Points, in no order, along strands that fork and pass close to each other.
Points whose rows are less than 24.1 apart are linked; no others are. Some points are linked to none.
kor: [-25  15 -16  20  -3  -4   6  -2 -22]
rav: [-22 -16 -22   4   9 -21  20  18  44]
bok: [-19 -29   7  -1  13  10 -13 -12 -17]
vume: [ 38  12  10 -10  13   0  13  17  27]
leg: [  0 -18   7  -7  14   8  -5  -3  -2]
pava: [  8  41  -1   7 -14   8 -12 -18 -49]
tozo: [ 35  12  21 -17 -43  27 -27   2 -17]
radiv: [ 32  14  17 -18 -32  19 -23  -2 -13]
vate: [-51   6 -29  27 -13 -24   1 -15 -16]
balo: [-24 -31 -11   5  15  -8  14  15  31]
lom: [ 30  59  -4   0 -15   5  -3  -7 -33]
Zev: [-11 -30   7  -5  17   9  -6  -4  -2]
vezim: [11 -2  7 -8  8  7 -3 -2 -4]
mez: [ 30 -32  31 -22  13   4   4   6  39]
Piga: [ 13 -34  18 -12  23   3   9   7  31]
keruv: [ 37  42   8 -13 -34  15 -20  -5 -26]
Bunes: [ 41  37  14 -14 -44  22 -23   3 -23]
Dovov: [ 20 -42  31 -23   5  10  -7  -3  23]
vaseg: [ 36  68  -7   2 -12   1   5   1 -25]
Fuv: [ 25 -10   8  -4  25  -7  27  28  52]
Sop: [-37  31 -36  33 -19 -31  10 -15 -16]
vumir: [-24  32 -19  30 -12  -6   4  -9 -40]
mar: [-35 -30 -16   6  11 -12  11  10  28]
fose: [-45  17 -32  29 -16 -29   5 -16 -15]
Tono: [-38 -13  -4  15   4   5 -12 -13 -33]
toked: [-39 -12 -14  16   3  -4   0  -3 -11]
vanob: [-38 -13  -9  16   5   2  -7  -8 -25]
lino: [ -3 -33   4  -2  23  -2  17  17  36]
Fimem: [-29 -24  -9   8  13   0   4   4   5]
pidid: [ 18  56  -1   6 -23   8 -14 -21 -55]
Zif: [ 42  19  12 -16  -1   4   0   8  12]
vokod: [ 35 -25  31 -20  15   0  11  11  46]
puzi: [-30  24 -16  31 -12  -4  -2 -15 -48]
metib: [ 32   8  10 -13   8   4   4   8  14]
Bet: [ 36  52   2  -9 -24   8 -11  -6 -28]
rovif: [19 24 -4  0  8  0 11 11  3]
pameb: [ 22   2   9 -11   9   5   0   4   7]
let: [-13 -27  -7   3  18  -5  16  18  32]
zufek: [ 40  78  -9   4 -12   0  11   3 -24]
Dufu: [ 12  11   4  -7   2   8  -7  -5 -16]
pazo: [-29  -8 -30   5   5 -30  19  10  42]
rimu: [-41 -25 -17  10   7 -11   5   4  14]
Merub: [ 13  37  -1   1 -11   8 -10 -14 -39]
nela: [-24  28 -22  27 -11  -8   9  -4 -26]
Konoz: [ 19  14   7 -12  -6  10 -13  -8 -17]
zok: [-42   0 -33  13  -2 -31  11  -5  18]
Zigi: [-14 -46  12  -7  19  10  -8  -7   1]
kivek: [-36  -5 -33   7   3 -32  15   3  34]
zitu: [  2  -1 -14   4  14 -15  28  30  47]
fer: [ 40  25  20 -15 -49  29 -26   7 -22]
Nekuz: [ 26   8  15 -18 -18  15 -20  -7 -13]
befof: [-24 -24   7   0   9  11 -20 -17 -30]
gem: [ 19 -10  19 -19 -19  18 -25 -10 -12]
bizaf: [-10  -7 -17   5  12 -15  24  24  41]
mege: [  3 -31  19 -18   0  15 -22 -15  -9]
rim: [ 13 -31  13  -6  26  -1  18  17  42]
Gedaf: [43 16  9 -7 18 -5 22 26 40]
kariz: [-29 -14   2   8   6  10 -18 -19 -39]
Zinum: [-36   9 -11  27  -6  -1  -7 -16 -46]
pud: [ 34 -18  23 -15  21  -2  16  17  47]
pivin: [  8 -39  21 -17  13  10  -6  -6  13]
Malon: [ 35 -10  17 -11  22  -4  21  22  47]
bis: [ 20  29   4  -7 -11   9 -13 -10 -27]
bak: [-33   3 -19  18  -1  -8   6   1  -9]
zek: [15 -6 -3  1 22 -9 29 32 50]
gilu: [-48  -1 -32  17  -5 -30   7  -9   9]
pemet: [  9 -32  15 -12  20   6   3   4  20]
dorim: [ 29 -36  35 -25   0   9  -4   0  32]
bezod: [-46   2 -17  28  -8  -8  -5 -14 -35]
Vezit: [  6 -17  17 -16  -8  16 -26 -16 -18]
mav: [  3 -44  24 -19   6  14 -17 -14   2]
Zeva: [-53  -3 -21  26  -9 -14  -4 -13 -24]

A fork is a point with three links. Follow the links from the first point to the second and name the forks in between, in order.
Vezit; lino -> pivin
metib; bis -> vezim > Konoz
vanob; Zigi -> Zev
tozo; gem -> Nekuz
bis; Zif -> Konoz > vezim > metib
bok; bis -> Zev > vezim > Konoz
Zif; Konoz -> metib > vezim
Zev; Zif -> vezim > metib

A fork is a point with three links, a tip a point with one. Leave the first point through the second and follow the links. Name the first fork or tip that comes.
mez; dorim -> pivin
zek; zitu -> gilu
keruv; Bet -> zufek
Zinum; bezod -> Sop
lom; Bet -> Nekuz
pidid; pava -> Konoz
Piga; rim -> Fimem
vanob; Tono -> Zev
